A landscape with many peaks, sampled at points; each row gives a point and its height.
From any point a climber steps to the highest of the 2 points nearest to it. It stops when none of these is higher. Distance is the straight distance between rows; heights are no part of it.
<2055>: [144 179 150  88 153 116  96 115  76 169 170 103 111 134 148 156 103 118
  70 157 136 140 112 130]  (h 476)
<1012>: [106 188 144  87 148 150  91 127 142 119  87 118 122 142 125 112 131  58
  97 136 116 125 121 178]  (h 300)
<421>: [ 86 131  76 121 135 148  85  95 169  81 120 149 142 159 118 131 132  88
  98 128 107 127 122 133]  (h 79)
<1210>: [133 126 118 161 133 151 128 122 166 102  96 145 163 129  98 121  64 116
 135 154 114 113 163 137]  (h 66)
<27>: [166  99 119 177 106 103 166 117 150 145 140 162 192 128 109  95  97 119
 158 136 132 133 150 138]  (h 55)
<2257>: [135 132 116 133 150 123 116 133 126 126 134  95 119  91  87 157 148  79
  99 136 137 125 106 132]  (h 557)
<1813>: [139 155 132 137 147 131 109 132 123 125 110 183 119  90 138 131 142 145
 160 116 112 155 148 196]  (h 263)
<442>: [ 79 140  90 107 143 122 110  94 174 100 103 116 144 104 149 131 177 126
 105 113 149 162 140 130]  (h 606)
<1507>: [110 137 137  99 125 167 122 143 113 144 157 119 141 144 190 144 152 157
  92 126 128 148  81 156]  (h 840)
<1578>: [139 118 138 157 119  96 181 132 116 118 136 153 102 102 178 108 153 156
 184  99 126 125 133 102]  (h 116)
<731>: [137 185 152 122 131 162 110 143 106 130 114 161 103 138 124 117 137 132
  53 106 139 144  92 107]  (h 671)
<851>: [ 63 194 143  94 115 168 128  94 110 147 100 147  86 172 159  92 132 120
  42 132 154 134 108 112]  (h 717)
<1838>: [152 108 167 129 140 162 143 164  98 133 111 136 108 121 107 162  99 154
 149 129 126 108 134 175]  (h 406)
<2148>: [115 175 149 107 139 124  88 131 112 146  77  97 111 141 150  90  75 122
 122 171 107 138 125 159]  (h 361)
<2354>: [ 95 151 141  71 165 154  90 148 109 164 114 135 106 128 173 140 130 167
 138 116 137 131 176 123]  (h 457)
<1437>: [119 132 120 140 107 164 137 140 149 118 151 150 141 159  61 118 186 117
  85 100 149 140 123 111]  (h 588)
<572>: [ 83 122 108 117 124 154 124 114 168 103  96 130 133  91 142 133 168 169
 131 139 153 164 161 150]  (h 625)
<107>: [ 88 131 107 125 110 174 113 104 135 135 158 115 157 147 160 129 155 141
  84 134 142 153 115 139]  (h 888)
<2211>: [107 120  68 146 124 128  95  95 170  84 142 170 137 144  96 125 174 109
 120 116 112 151 119 150]  (h 83)
<1596>: [129 122 125 138 124 131 109 144 122 126  96 115 135  69 168 100 123  91
 175 125 116 111 156 101]  (h 282)
<749>: [122 142 142 134 131 163 108 126  79 167 142  82 111  92 122 154 104  89
  68 163 148 120 100 122]  (h 509)
<1876>: [138 118 166 112 106 172 137 164 121 120 125 126 128 104 210 113 149 185
 151 125 115 145 129 134]  (h 131)
<951>: [178  90 152  87 141  83 113 155 108 139 124 121 127 136 161 126 105 141
 186 124 111 111 150 153]  (h 560)
<228>: [136 159 136 108 108 146  78 103 131 139 151 129 133 174  98 132 125 134
  84 133 128 156 112 117]  (h 255)
<240>: [178  87 143 102  84 136 111 154 128 115 161 126 149 150 142 124 146 160
 151 113 121 125 144  87]  (h 144)
<1612>: [131  92 111 136 129 103 115 155 103 128 117 122 124  90 164 108 120 105
 180 154 115 107 139 146]  (h 274)
<472>: [153  83 148 136  97 132 169 161 116 120 157 108 118 111 109 137 188  98
 164 123 125 111  91 146]  (h 441)
<324>: [142 160 143 146 124 156 119 145 155 118 111 120 167 145  90  79 111  70
  92 135 134 121 150 119]  (h 319)
<1131>: [120 174 144 127 134 169 108 129 137 127 102 117 139 150 112  85  97  42
  73 142 116 106 119 146]  (h 309)
<1882>: [161 120 130 119 147 124 147 139 171 113 155 133 188 147  78 161  91  99
 103 138 121 113 153 127]  (h 39)
<817>: [136 172 156 105  98 163 104  61 156 144 155 109 139 167  95 135 134  89
  76 112 115 144 102 106]  (h 248)
<2207>: [109 208 142 116 121 175 111  61 110 128 144 124 108 146 149 115 111  43
  40 143 114 126 116 128]  (h 237)
<960>: [126 155 157 144 106 162 146 132 106 154 179  90 138 138 117 127 136 137
 109 137 150 132 151 110]  (h 460)
<445>: [141 110 147 168 129 127 183 137 107 114 142 177 107 157  93 153  98 188
 161 113 121 108 154 131]  (h 744)
<257>: [118 111 141 120 150 165 112 157 104 153  98 117 128 110 139 149  85 154
 150 153 130 114 158 172]  (h 391)
<194>: [155 136 148 119 118 123 127 142 115 117 162 122 113 117 110 143 174  77
 171 112  98 105 126 133]  (h 417)
<1126>: [ 86 178 130  97 115 172 107 107 126 135 124 142 124 167 142  86 165  94
  19 111 168 149 118 107]  (h 741)
<1292>: [109 158 149 163 117 166 127 118 110 143 120 114 103 156  79 117 106 117
 110 151 122 120 106 157]  (h 447)
<1463>: [167 147 142 110 125  95 107 129 126 120 136  89 132 134 174 110 111 148
 130 163 107 148 118 137]  (h 650)
<606>: [182  80 154 113 132  74 119 154  72 136 133 144  87 128 162 117 117 155
 195 129  96 125 143 190]  (h 585)
<791>: [117 127 111 115 122 112  96 133 104 138 174 101 113 129 131 134 168 117
 166 160 123 130 159 158]  (h 443)
<1181>: [154 133 112 145 145  90 126 150 124 147 143 164 153 118 109 114 146 132
 131  96 154 144 151 135]  (h 565)
<2008>: [104 153 134 113 151 104 153 146 146  78  87 126 101 133 151 141 102 142
 147 153 119 112 130 154]  (h 681)
<339>: [110 202 138 116 156 104 111 110 116 138  82 121  81 129 126 107 117 132
  75 111 144 143 117  87]  (h 392)
<2284>: [157  56 131 121  86 125 143 118 138 133 155 120 146 137 119 151 155 188
 152 107 137 145 124 103]  (h 152)
<640>: [137 155 120 101 131 151  97 106 146 132 138 112 173 123 148 137 107  86
  51 122 138 136 118  86]  (h 607)
<574>: [165 124 138 135 134 106 116 158 121 136 128 132 103 136  68 124 153 105
 136 112 111 123  75 161]  (h 647)
<72>: [106 133 111 132 149 103 152 144 137 106 130 177 133 142 122 133 141  92
 163 138 118 100 134 186]  (h 454)
<2225>: [ 78 144 151 125 127 161 169 146 149 137  97 120 142 130 126 108 154  95
 152 100 141 104 144 149]  (h 563)
<2275>: [135 120 124 111 133 142 109 139 120 137 152 142 133 132 141 156 158 139
 133 108 123 135  95 166]  (h 786)
<1648>: [140  84 116 155  73 123 162 117 135 114 181 191 149 161 154 110 158 163
 187 127 122 139 143 135]  (h 605)
<2329>: [ 98 133 112 109 128 101 118 132 134 110 135  94 109 156 108 131 162 141
 128 164 144 137 140 160]  (h 436)
<1670>: [116 189 126 112 147 141 109 131 135 129 123 151 138 138 146  99 161 134
  45 100 160 169 130 108]  (h 710)
<1205>: [142 119 150 146 114 109 207 155 145 119 135 162 169 129 138 107 129  96
 186 122 133  97 160 147]  (h 622)
<2325>: [106 176 137  97 137 111 102  85 151 153 104  87 142 143 143 108 106 120
 111 126 139 143 151  97]  (h 772)
<343>: [113  99 103 116 120 114 136  90 169 121 122 150 151  99 169 141 158 123
 175  89 110 132 111 127]  (h 367)
<1861>: [ 98 112  70 163 132 135 146 118 164  97 150 150 192 129 116 108 139  63
 113 132 137 117 184 135]  (h 418)
<2388>: [ 89 129  98 129 135 149 130  81 171  93 126 106 146 164 102 147 105  66
  88 136 103 101 100 117]  (h 75)
<183>: [160 145 151 122 123 168  89 163 123 127  96 144 126 129  91 103 122 106
  54 134 138 136  89 122]  (h 629)
<1080>: [123  91 123 121 132 121 148 123 130 142 131 156 128 125 120 166 151 147
 179 114 132 131 122 193]  (h 733)
<2292>: [163  58  98 112 124  82 104 136 126 108 120 182 121  90 130 142 154 139
 173 114 131 136 154 107]  (h 567)
<2180>: [133 196 172  93  95 155 120  70 118 151 140  96 116 148 138 123 118  77
  68 136 118 133 102 102]  (h 242)
<1962>: [106 156  88 175 146 120 115  84 130 158 133 122 157  84 148 100 124 124
 124 119 141 164 163 133]  (h 204)
<986>: [128  89 118 138 154 133 128 156 105 158 115 175 134 117 134 144 108 164
 151  76 135 111 134 124]  (h 290)
<2002>: [161 155 132 101 123 115 106 116 147 123 155  89 172 123 177 127 112 125
  87 144 130 148 112 100]  (h 627)
<853>: [155  94 127 138 108  99 125 112 131 111 101 144 113 120 175 116 110 188
 180 143 105 149 104 158]  (h 311)
<2339>: [112 140 134 173 125 157 122 113  83 174 125 108  99 115 176 105  83 183
 150 126 109 132 118 117]  (h 350)
<156>: [118 141  95 130 133 102 100 118 124 138 170 135 151 130 173 112 134 133
 149 116 126 127 174  90]  (h 558)
<873>: [110 151 128 120 110 150 107 128 123 111 151 129 130 181 163 120 101 152
 120 149 106 119 119 121]  (h 276)
<1940>: [139 143 128  98 134  82 117  88 150 133 132  93 127 103 121 154 149 134
 170 125 123 155 143 147]  (h 720)
<799>: [112 174 127 101 102 173 103  61 111 128 158 143 120 166 158 107 119  69
   4 152 135 141  85 118]  (h 233)
<2303>: [128 101 149 120 105 125 150 121 149 127 125  86 111 144  52 153 149 115
 162 123 116 111 120 118]  (h 719)
<1249>: [141  88 126 118 146  59 141 148  94 139  97 137  80 109 168 109 134 147
 197 137 115 130 106 189]  (h 617)
<755>: [130 163 129 106 163 139 104 133 152 108  73 139 136 112 109 138 115  86
 101 119 116 131 105 174]  (h 291)
<226>: [171  54 143 138  81  92 170 115 123 121 173 185 131 171 129 134 125 174
 198 119 125 123 165 116]  (h 640)
<2076>: [149  82  99 146 111  92 103 115 131 109 125  98 105 119  85 130 118 145
 149 150 127 125 124  90]  (h 618)
<1759>: [123 165 146 103 133 137  89 143  78 166 111 126  90 130 188  89 115 167
 105 117 114 144  98  93]  (h 340)
<1077>: [125 124 129 115 158  92 137 154 121 107  83 150  95 122 159 131 111 155
 183 150 110 122 129 199]  (h 648)
<2136>: [100 131 105 171 132 141 125 103 112 155 134 133 122 135 161 127 107 162
 147 103 110 129  95 130]  (h 360)
<253>: [144 108 109 183 112 153 136 127 157 119 126 163 188 128  85  95  96 107
 126 145 135 128 184 132]  (h 61)
<645>: [140 117 130 141 138 143 102 138  98 144 124  88 142 100 149 131  69 123
 128 177 122 121 142 158]  (h 379)
<344>: [122  76 110 161 107 147 140 118 128 145 109 173 132  75 184 106 135 158
 184 101 123 129 139 116]  (h 394)
<2245>: [105 108 114 157  98 156 147 114 146  85 146 112 127 125  72 147 144 141
 133 169 142 123 164 110]  (h 434)
<1414>: [119 103 104 137 120  65 158 146 146 109 106 182 121 144 154  84 152 134
 173 119 131 123 113 135]  (h 489)
<2153>: [114 158 144 120 123 121 150 100 123 118 149  80 107 135 141 156 127 169
  74 156 152 157  93 109]  (h 644)
<1500>: [153 139 116 117 130 106 102 131 155  81 164 116 120 156 101 148 124  97
  93 156 101 108 108  99]  (h 705)
<1878>: [144 157 150  94 138 136  67 151  97 158  83 117 110 125 168  90  90 142
 129 144 110 145 147 111]  (h 351)
<70>: [125 137 138 127 121 117 140 108 148 117 112  92 134 113 138 134 122  80
 170 128  97 113 105 154]  (h 562)
<277>: [ 93 199 143 125 133 153 131 121 100 169 176 102 146 145 180  93 153  94
 110 130 120 136 138 155]  (h 230)
<1103>: [150  85 104 123 144 131 106 179  97 113 146 132 141 109 160 145 116 148
 106 158 144 124 130 135]  (h 723)
<1948>: [ 67 129 108 112 126 171 101 106 137 124  99  98 125 122 148 127 129 133
  77 156 150 140 124 125]  (h 848)
<1189>: [134 158 123 158 139 121 103 135  99 137 109 163  83  96 149  98 149 179
 159 128 113 165 151 150]  (h 252)
<418>: [105 128 119 134 108 133 141 121 137  75 136 140 113 157 186 126 112 178
 162 144  92 112 122 109]  (h 284)
<1202>: [112 109 117 111 123 126 128 117 161 130  95 139 145  61 195  97 182 122
 174  94 124 148 137 128]  (h 358)
<2327>: [168 101 120 110 130  99 114 175 108 122 147 100 142 120 185 109 133 158
 114 151 135 147  94 151]  (h 682)
<2058>: [112 163 111  80 147 116  63 115 139 112 101 139 109 153 141 137 117 126
 105 133 119 133 121 109]  (h 432)
<786>: [111 159 153 115 147 137 140 118 139 147  70 138 109 153 135 122  98 170
 133  83 124 119 110 102]  (h 415)
<1571>: [114 157 127  99 111 157  73  94  99 166 139 146 119 169 142 114  97 140
  46 149 143 138 112  97]  (h 262)
<1846>: [183  62 117 115 115 111 115 137 128 114 166 121 135 114 109 168 148 178
 119 143 140 155 122 144]  (h 160)
<2191>: [173  86 124 133 141  77 162 166 127 131 145 181 151 130 111 139 140 132
 145 101 148 126 130 153]  (h 533)
<2311>: [ 92 118 110 176 125 148 143 135 123 122 111 131 119 146  91 116 104 142
 130 143 135 114 120 137]  (h 465)
<55>: [ 74 113 107 102 131 145 114 114 155 135  93  96 141 114 155 113 143 114
 130 109 148 116 147  74]  (h 298)
<1269>: [165  72 123 107 131  88 110 136 134 119  94 197 125  94 161 124 127 121
 206 116 115 120 162 144]  (h 541)
<515>: [145  97 114 129 134 142 112 128 154  96 180 125 128 136  74 184 139 103
  94 151 108 111  94 117]  (h 742)
<1069>: [119 168 122 113 129 157  92 103 149 117 123 125 126 144  60 113 155  64
  45 125 154 148 160 100]  (h 537)
<1656>: [116 106 137 143 123 128 201 164 155 129 104 159 162 122 118 102 153 104
 157  90 149 104 135 131]  (h 590)
<2314>: [150 161 170 141 140 164 125 147 103 137 119 113 105 113  81 145 109 121
 121 151 120 125 121 181]  (h 428)
<841>: [101  95 112 115 122 178 123 146 140 113 117 104 152 116 123 157 122 128
  72 166 162 122 132 109]  (h 811)
<1599>: [152 110 131 135 129 104 135  84 149 112 102 126 105  71 113 174 139 141
 172 113 107 157 116 149]  (h 683)
<1566>: [161 109 113 154 125 117 124 126 121 132 160 113 140 119 115 150 130 188
  89 149 150 175  96 149]  (h 169)
<2447>: [146 166 147  71 152 111  91 140 131 129  95 151 120 167 141 137  99 168
  94 113 126 144 115 127]  (h 420)
<504>: [133 112 126 109 141 167 110 133 135 121 155 121 131 131  85 191 121 116
  55 145 135 123  79 138]  (h 704)
<855>: [ 91 137  91 190 132 166 122 115 115 147 144 133 167 110 153 108 102 131
 101 145 147 134 166 135]  (h 210)
<1808>: [125 159 118 139 152  86 123 126 116 155 141 151 118 129  95 124 144 128
 170 105 137 139 186 140]  (h 592)
<23>: [144 115 171 139 101 121 170 146 130 134  96  74 107 152  85 109 116 165
 151 149 145 128 120 136]  (h 709)
<827>: [164 132 156 154 108  92 142 132 129 118 133 105 114 173 100 100  93 148
 165 155 111 121 126 127]  (h 672)
<356>: [180  80 146 158  98 128 168 135 124  97 172 203 123 160  82 155 118 150
 178 122 103 109 160 130]  (h 688)
<1797>: [ 89 186 115 136 145 168 112 110 119 135 158 130 151 115 171 130 150  90
 114 123 110 136 154 169]  (h 223)
<2293>: [129 172 133 104 141 120  82 113  75 160 189  97  96 138 131 139 146 120
 123 160 117 148 146 150]  (h 459)
<1150>: [118 137 127 129 116 162 113 119 112 122 146 129 124 155 142 148  81 163
  66 161 149 127 119  93]  (h 268)
<1096>: [140  90 106 129 144 107 135 139 150 132  92 174 146 138 100 138 113 156
 129  80 126 127 107 105]  (h 301)
<1913>: [ 70 123 109 110 134 126 126  83 164 160 100  97 130 122 165 112 131 162
 165 114 141 136 152 100]  (h 304)
<355>: [ 98 159 111 146 122 159 126  94 154  94 143 134 124 164  73 116 189  84
  67 116 143 149 131 136]  (h 559)
<2168>: [118 125 114 171 120 135 163 162 107 120 131 132 117 105 157 106 146 138
 135 113 136 115 104 100]  (h 109)
<1196>: [ 86 183 125 152 153 143 140  67 128 160 124 130 122 120 165 139 119 140
 112  83 115 141  97 126]  (h 370)
<1720>: [149  92 117 141 155  78 153 190  84 140 133 164 108 114 125 124 144 111
 160 103 139  94 110 147]  (h 499)
<1341>: [130 146 104 113 149 103 104 110 141 129 114 134 130 120 168 133 123 173
  90 101 136 156 101  75]  (h 321)
<768>: [121 171 140  83 144 124  89 155  96 138 150 115 118 139 133 135 126 101
 121 126 136 101 179  80]  (h 487)
<516>: [146 120  89 171 108 139  95 108 167  73 162 148 133 130  88 105 159  72
 102 145  92 137  91 135]  (h 90)
<1701>: [114 165 118 106 140 107 103  77 162 143 139 103 154 131 142 127 126 107
 143 117 118 142 143 139]  (h 749)
<2222>: [109  95 104 129 125 106 161 127 155 121 130 174 140 116 107 147 183 145
 157 122 158 151 154 170]  (h 690)
<118>: [119  82  82 150  98 107 121 117 125 140 183 148 154 150 171 111 145 164
 163 127 128 129 144 108]  (h 579)
<1834>: [ 73 165 111 154 135 189 119  98 105 151 149 106 148 119 149 109 131  82
  79 151 148 128 161 157]  (h 217)
<556>: [108 181 146 117 136 134 135 124 147 142 114 122 142 143 109 114 159  92
 111  87 136 135 124 141]  (h 540)
<1854>: [102  93  88 151 101 138 164 110 171  77 162 137 161 135  87 138 156  97
 125 153 132 124 159 113]  (h 421)
<2381>: [144 122 151 155 142 123 134 144  78 179 107 114  97 100 154  94 102 179
 168 111 122 135 137 129]  (h 342)
<1461>: [196  75 147 151 106 121 141 154 107 122 175 118 140 118 103 133 120 103
 166 144 108  97 139 128]  (h 375)
<480>: [118 136 140 131 158  88 176 150 125 129 103  96 117 110 150 136  99 142
 147 144 145 110 135 143]  (h 713)
<2426>: [127 123 129 126 166 132 103 157  77 176 112 115 101 104 100 152 110 111
 118 110 147 107 115 119]  (h 267)
<1408>: [117 157 136 155 120 110 176  86 167 102 110 116 123 121  95 137 132 119
 162 123 113 137 118 154]  (h 586)
<216>: [ 79 175 131  97 169 147 112 141 108 165 125 122 122 119 153 138 123 128
 106 122 160 116 190 105]  (h 471)
<164>: [118  81  83 161 128 120 143  96 151 137 118 174 152  78 148 138 144 145
 150  86 131 152 115 111]  (h 380)
<1931>: [114 106 124 153 110 182 118 144 126 135  98 164 137 102 154  96 130 172
 141 108 134 128 156  94]  (h 408)
<377>: [129 118 109 179 114 120 170 107 165 144 146 136 200 137 109  96 127 109
 128 100 138 143 125 140]  (h 50)
<1766>: [153 105  90 123 120 135  76 137 151 113 135 141 172 105 126 108 152  78
 122 110 123 130 140 110]  (h 561)
<446>: [134 176 148 138 123  98 126 113 117 151 142  93 116 158 119  97 120 123
 152 123 115 127 133 115]  (h 642)
<1536>: [122  84  97 147 108 145 136 100 165 121 137 150 159 100  65 135 172  63
 155  89 105 122 128 115]  (h 514)
<1712>: [135  94 170 102 115 133 159 152 109 118 102  77  86 122 129 155 121 153
 159 113 121  98 117  93]  (h 653)
<1419>: [150 113 147 135 134  75 179 134 129 130 129  60 120 134 118 142 108 160
 137 149 151 136 105 142]  (h 753)
<1857>: [ 83 208 163 116 135 142 149 106  86 165 127 114  83 170 146 111 121 134
  71 141 145 134  93 138]  (h 692)
<1343>: [135 129 146  87 150 107 135 150 144 115 105 103 147 133 118 157  85 151
 119 141 152 110 174  99]  (h 393)
<1585>: [114 118 118 145 113 145 137 136 155  71 100 153 110 147 100 135 110 149
 137 142 106 115 126 109]  (h 484)
<383>: [131 157 109 154 133  97 129 110 141 133 135 107 162  88 179  87 143 123
 130 145 126 176 130 172]  (h 198)
<1454>: [131 144 110 106 149 112  79 118 123 138 115 128 119 113 203 105 120 173
 131 115 105 154 100 113]  (h 329)
<993>: [138 152 129 152 120  90 132  97 129 173 166 119 142 139 106 109 153 124
 176 108 125 150 149 153]  (h 616)
<1625>: [ 86 189 124 119 167 128 117 107 112 145 103 140  93 126 144 134 123 104
 106  87 113 114  93 108]  (h 381)
<314>: [147 157 156 115 157 128 115 118  84 151 148  87  91 107 111 180  85 118
  84 167 136 124 114 128]  (h 491)
<264>: [115 180 158 123 132 123 128 106 111 179  98 116  97 159 113 109 106 145
  98 100 138 128 105  79]  (h 403)
<1031>: [155 116 156 109  93 148 119 165 130 125 121 117 140 144 171  91 144 161
 147 115 118 143 112 109]  (h 137)
<342>: [114 205 138 105 139 137 120  94 135 117 140 125 127 143 110 134 132 102
  49 134 163 147 174  89]  (h 519)
<508>: [102 193 130  93 139 135  96 117 114 124 166 134 118 176 123 138 133  84
  87 131 134 109 160  93]  (h 502)
<11>: [200 105 160 128 116 105 131 148  95 120 171 134  95 100  98 153 154 104
 189 117 107 109 159 131]  (h 396)
<2039>: [173  90 130 102 125  86  92 135 123 119 128  84  91 145  89 143 107 126
 128 139 112 110  88  89]  (h 645)
<1810>: [102 166 119  81 159 114  72 109 132 133 107 140 100 131 154 133 131 164
 141 128 117 150 167 137]  (h 444)
<53>: [118  66 125 123 125 138 138 140 119 121 126 107 119 138 117 181  98 137
 142 137 111  95  86 132]  (h 522)
<1389>: [179 101 161 113 138 128 122 140 116 138 104 115 137 106 173 152  73 190
 132 114 118 135 129 127]  (h 356)
<1410>: [112 111 137 146 107 106 141 119 118 161  99  94  97 126 128  87 156 167
 187 128 129 144 115 142]  (h 318)
<1425>: [154 119 142 134 135 155 105 142 106 154 134  89 106  98  69 148 118  69
  69 146 137 109  82 106]  (h 531)
<1964>: [118 132 134 137 136 127 145 139 154 122  62 170 119 132 125 107 101 158
 169  94 118 110 155 107]  (h 429)
<1848>: [109 133  90 156 147  83 137 145 125 109 124 155 114 134 143 100 140 117
 142 133 130 122 114 161]  (h 472)
<48>: [144  73 121 140 104 131 180 121 164 116 128 182 159 108  73 157 150  85
 161  91 105 119 142  99]  (h 492)
<636>: [100 154 158 115 121 155 166 120 110 164 155  80 148 149 114 154 109 127
  65 143 176 123 123 110]  (h 475)
<1663>: [126 173 153 165 114 194 120 136  83 142 155 136 123 117 136 113 138 146
  91 134 141 146 152 118]  (h 442)
<849>: [143 122 138 182  97 187 123 146 106 137 124 146 125 116 113 106 121 175
 125 120 135 140 142 108]  (h 423)
<1146>: [135 127 112 119 122 165  75 122 130 137 132 123 151 101 115 139 138  80
  92 113 133 124 139  74]  (h 583)
<1879>: [159 142 135  98 121 105  91 139 125 101 130 103 104 151 116 127 118 113
  86 147 120 116 100  57]  (h 675)
<1299>: [172  92 134 128 139 119 142 157 165 110 125 106 158 125  69 151  96  77
 100 156 115  97  99 120]  (h 34)
<2208>: [146  80 134 150  98  99 173 115 151  90 103 142 120 128 138 116 104 187
 173 149 124 141 127 127]  (h 302)
<514>: [172 116 164 134 119 141 137 168 119 114 113  97 131  99 106 127 104 124
 138 156 132 113 163 122]  (h 343)
<1335>: [112 155 123 138 149 139 134 109 165  87 105 125 136 145  94 152  74  93
 111 145  99 106 126 134]  (h 71)
<93>: [179  79 106 176 111 105 156 131 131 133 153 134 167  90 127 123 138 154
 119 146 152 162 108 153]  (h 180)
<1141>: [123 129 169 115 103 140 157 138 130 124 112  63 110 136  94 143 137 133
 131 139 146 118 129  90]  (h 685)
<275>: [ 82 100 103 129 156 157 111 151 103 162 102 159 114 113 103 158 138 129
 128  87 145 107 116 129]  (h 279)
<1532>: [105 174 155 117 137 117 156 116  97 156 143  84 101 155 167 122 102 165
 100 150 137 134 104 117]  (h 668)
<22>: [117 128 126 128 137 129 123 145 119 144 112  89 138  91 174 102 121 125
 135 122 145 115 150  67]  (h 289)
<2333>: [154  69 141  94 117  66 156 156 134 110 111 140 128 152 154 117 120 115
 211 136 113  93 125 159]  (h 536)
<419>: [110 148 156 104 134 178 130 133  99 164 145 102 132 136  98 153  96  80
  43 171 168 103 131 130]  (h 490)
<592>: [155  73 129 154 123  89 188 122 140 130 104 198 131  94  69 141 137 112
 180 100 135 123 163 103]  (h 467)
<1655>: [127  99 110 105 121  99  82 118 131 138 102 125 118 123 171 109 128 168
 176 125 109 141 124 130]  (h 322)
<1803>: [132 116 109 109 139 144  97 164 114 131 134 124 140 113 124 141 137 146
  78 142 169 138 138 104]  (h 768)
<2299>: [ 98 163 113 123 137  87 144 116 161 128 114 128 140 173 116  89 161 105
 140  91 134 133 113 145]  (h 523)
<1405>: [128 145 100 157 114 135  92 119 125  93 147 130 122 125 144 106 156 100
  97 134 105 146  72 132]  (h 97)
<1681>: [156  90 131 132 144 131 145 166 141 103 126 152 103 128  43 167 143 101
 127 113 103 102  83 143]  (h 703)
<2017>: [118 130 132 145 116 155 150 116 132 119 151 125 103 133  64 169 175 128
 103  99 134 133  90 101]  (h 624)
<802>: [ 78 179 148  64 144 138 106  97 145 169  88 106 124 147 196  90 112 145
  95 123 140 145 138  91]  (h 796)
<1333>: [157  41 100 126 119  95 122 132 123 109 124 133 120 103 104 161 118 150
 161 140 131 122 155  91]  (h 593)
<2306>: [137  89 132 132 120 132 145 149 111 126 147 112 148 110 185 140 119 134
 172 153 118 109 134 161]  (h 265)
<1954>: [150 139 149 106 130 141  92 178 122 138 107 126 113 123  83 112 164 101
  98 119 141 135 100 144]  (h 600)
<43>: [116 102  90 146 152 122 138 148 151 110 142 182 129 153  48 151 139  97
 109 123 115 107  99 151]  (h 762)
<2174>: [113  97 117 138 124 139 160 146 126  81 130 134  98 128 112 173 133 149
 124 129 119 106  98 109]  (h 503)
<2363>: [141  71 120 156 115 144 150 138  95 110 166 118 128  86 180 171 115 142
 156 132 111 107 101 128]  (h 256)
<2366>: [125 118 141 152 129 105 224 151 127 118 165 163 149 137 132 152 130 136
 172 127 145 100 179 137]  (h 658)
<1314>: [147 126 118 134 129 121 154 110 175 142 162 114 205 153  69 126 125  81
 105 118 137 136 145 142]  (h 44)
<1540>: [105 124  97 117 147 125 125 115 162 101 110 117 135  91 117 162 158  93
  97 114 137 135 105 105]  (h 584)
<1639>: [144 138 161 132 120 157 134 158 132 138 105  90 154 133  93 108  80 113
 101 157 147 110 145 112]  (h 330)
<1786>: [128 172 146 143 130 120 172 111 136  92 145  97 104 124 114 159 142 150
 119 140 124 144 105 139]  (h 615)
<643>: [ 86  91 116 135 128 108 164 104 135 157 106  98 108 122 132 136 140 160
 184 111 136 118 123 117]  (h 310)
<246>: [130 112 134 149 134 136 149 178  72 145 151 132 102 101 127 135 170 109
 162 112 129 105 105 165]  (h 470)
<1339>: [119 140 104 170 119 128 114 128 101 114 151 123 107  94 169 105 161 114
 136 125 108 130 104  99]  (h 103)
<129>: [174  82 133 111 104  64 141 134 148  77  99 188 123 130 160 116 114 119
 199 146 104 114 148 139]  (h 518)
<1036>: [135 147 157 163 124 122 192 150 119 116 156 148 124 151 137 126 121 177
 160 127 140 117 164 142]  (h 698)
<615>: [123 117 143 128 122 122 114 156  77 171 111  82  86 135 140  95 131 148
 153 132 126 124  96 124]  (h 328)
<1089>: [123 139 108 145 140 129 136 144 131 117 160 139 161 126 115 130 141  76
 136 137 130 108 169 148]  (h 433)
<1969>: [133 122 110 170 126 126 137 126 123 146 156 127 166 111 154 108 140 139
 133 150 136 156 113 192]  (h 191)
<717>: [124 128 113 141 145 110 137 130 131 147 170 134 135 178  57 138 134 101
 124 116 130 105 117 137]  (h 824)
<743>: [177 108 138 143 122  95 159 151 122 104 148 121 147 103 125 133 122 130
 153 144 132 120 161 115]  (h 357)
<726>: [110 109 112 137 106  98 160 119 156  88 128 163 123 184 152 117 119 190
 174 148 117 120 140 133]  (h 292)
<1581>: [114 141 148 114 121 159  97 129  94 149 125  79 118 139 154 121  73 118
 113 179 107 117 102 154]  (h 368)
<1598>: [130  48 149 108 113 126 169 143  99 117 130 114  82 133 136 167 136 183
 176  98 131  96 138 101]  (h 623)
<1548>: [143 119 123 141 118 111 124 126 158 120 145 109 115 153  24 121 150  85
 122 137 116 115 116 111]  (h 766)
<1487>: [100 128 103 102 135  83 127 132 170 129  93 153 150 165 161  76 144 142
 153  95 135 127 121 122]  (h 508)
<1505>: [ 84 119 118 124 119 132 142 115 144 124 131  90 141 141 120 136 131 135
 148 163 142 115 165 125]  (h 448)
<1704>: [133  81 110 134 130 100 155 114 143 125 128 115 142 114 109 164 112 103
 170 131 109 106 103 140]  (h 539)
<741>: [121 123 111 147 112 136 106 108 145 136 142 129 155 116 102 108 177  65
 145  92 113 132 119 141]  (h 535)
<218>: [117 192 168  87 108 162 124 122  95 151 170  88 128 143 180 124 146  91
  93 136 118 128 107 118]  (h 236)
<1815>: [ 89 110 111 109 145 118 134 149 140 131  97 158 111 117 130 124 162 180
 158 135 165 138 167 160]  (h 652)
<1055>: [102 111  96 146 142 123 144 118 146 114 110 141 138 129 129 149 110 156
  93  99 130 129  91  68]  (h 312)
<1567>: [188  82 141 123 146 122 129 139 127 119 110 154 143 112 135 166  59 159
 153 118 103 113 150 146]  (h 369)
<134>: [162 136 136  71 149  84 105 138 160 115 117 127 147 152 125 144 110 158
 121 118 134 140 134 122]  (h 407)
<247>: [154 109 137 147 143  94 169 129 133 120  91 177 112 112  90 149  99 136
 176  87 116 105 159 105]  (h 446)
<2239>: [ 75 154 139  76 131 182  92 103 140 154  68 101 125 108 176 113 107 132
  79 145 155 144 144 107]  (h 820)
<372>: [159  85 161 151 131 130 165 141 107 131 101 161 119 112 111 151  77 140
 196 125 105 101 145 172]  (h 387)
<1267>: [162 121 157 146 114 128 169 148 118 103 130 155 113  84 206 103 144 187
 168 119 120 151 137 138]  (h 123)
<807>: [161 149 133 125 144 133 111 151 140 110 111 149 149  89 142 125 148 101
 127 130 114 148 111 196]  (h 277)
<2117>: [139 135 139 123 144 137 134 130 123 125 147 122  99 139  44 186 135 129
  59 139 148 132  95 106]  (h 666)

Call two points neighbours if one is among the 2 nearest of the other. Go from one point of each pair to the other, from neighbour to neighbour, staying as high as possible. Name the lowest point that can't be avoided.
<1505>, <1948> -> <2329>
<515>, <717> -> <129>
<717>, <1419> -> <1141>
<1126>, <717> -> <1954>

For each start below, name the point where the climber stops.
<164> -> <107>
<1202> -> <107>
<1089> -> <445>
<1339> -> <1454>
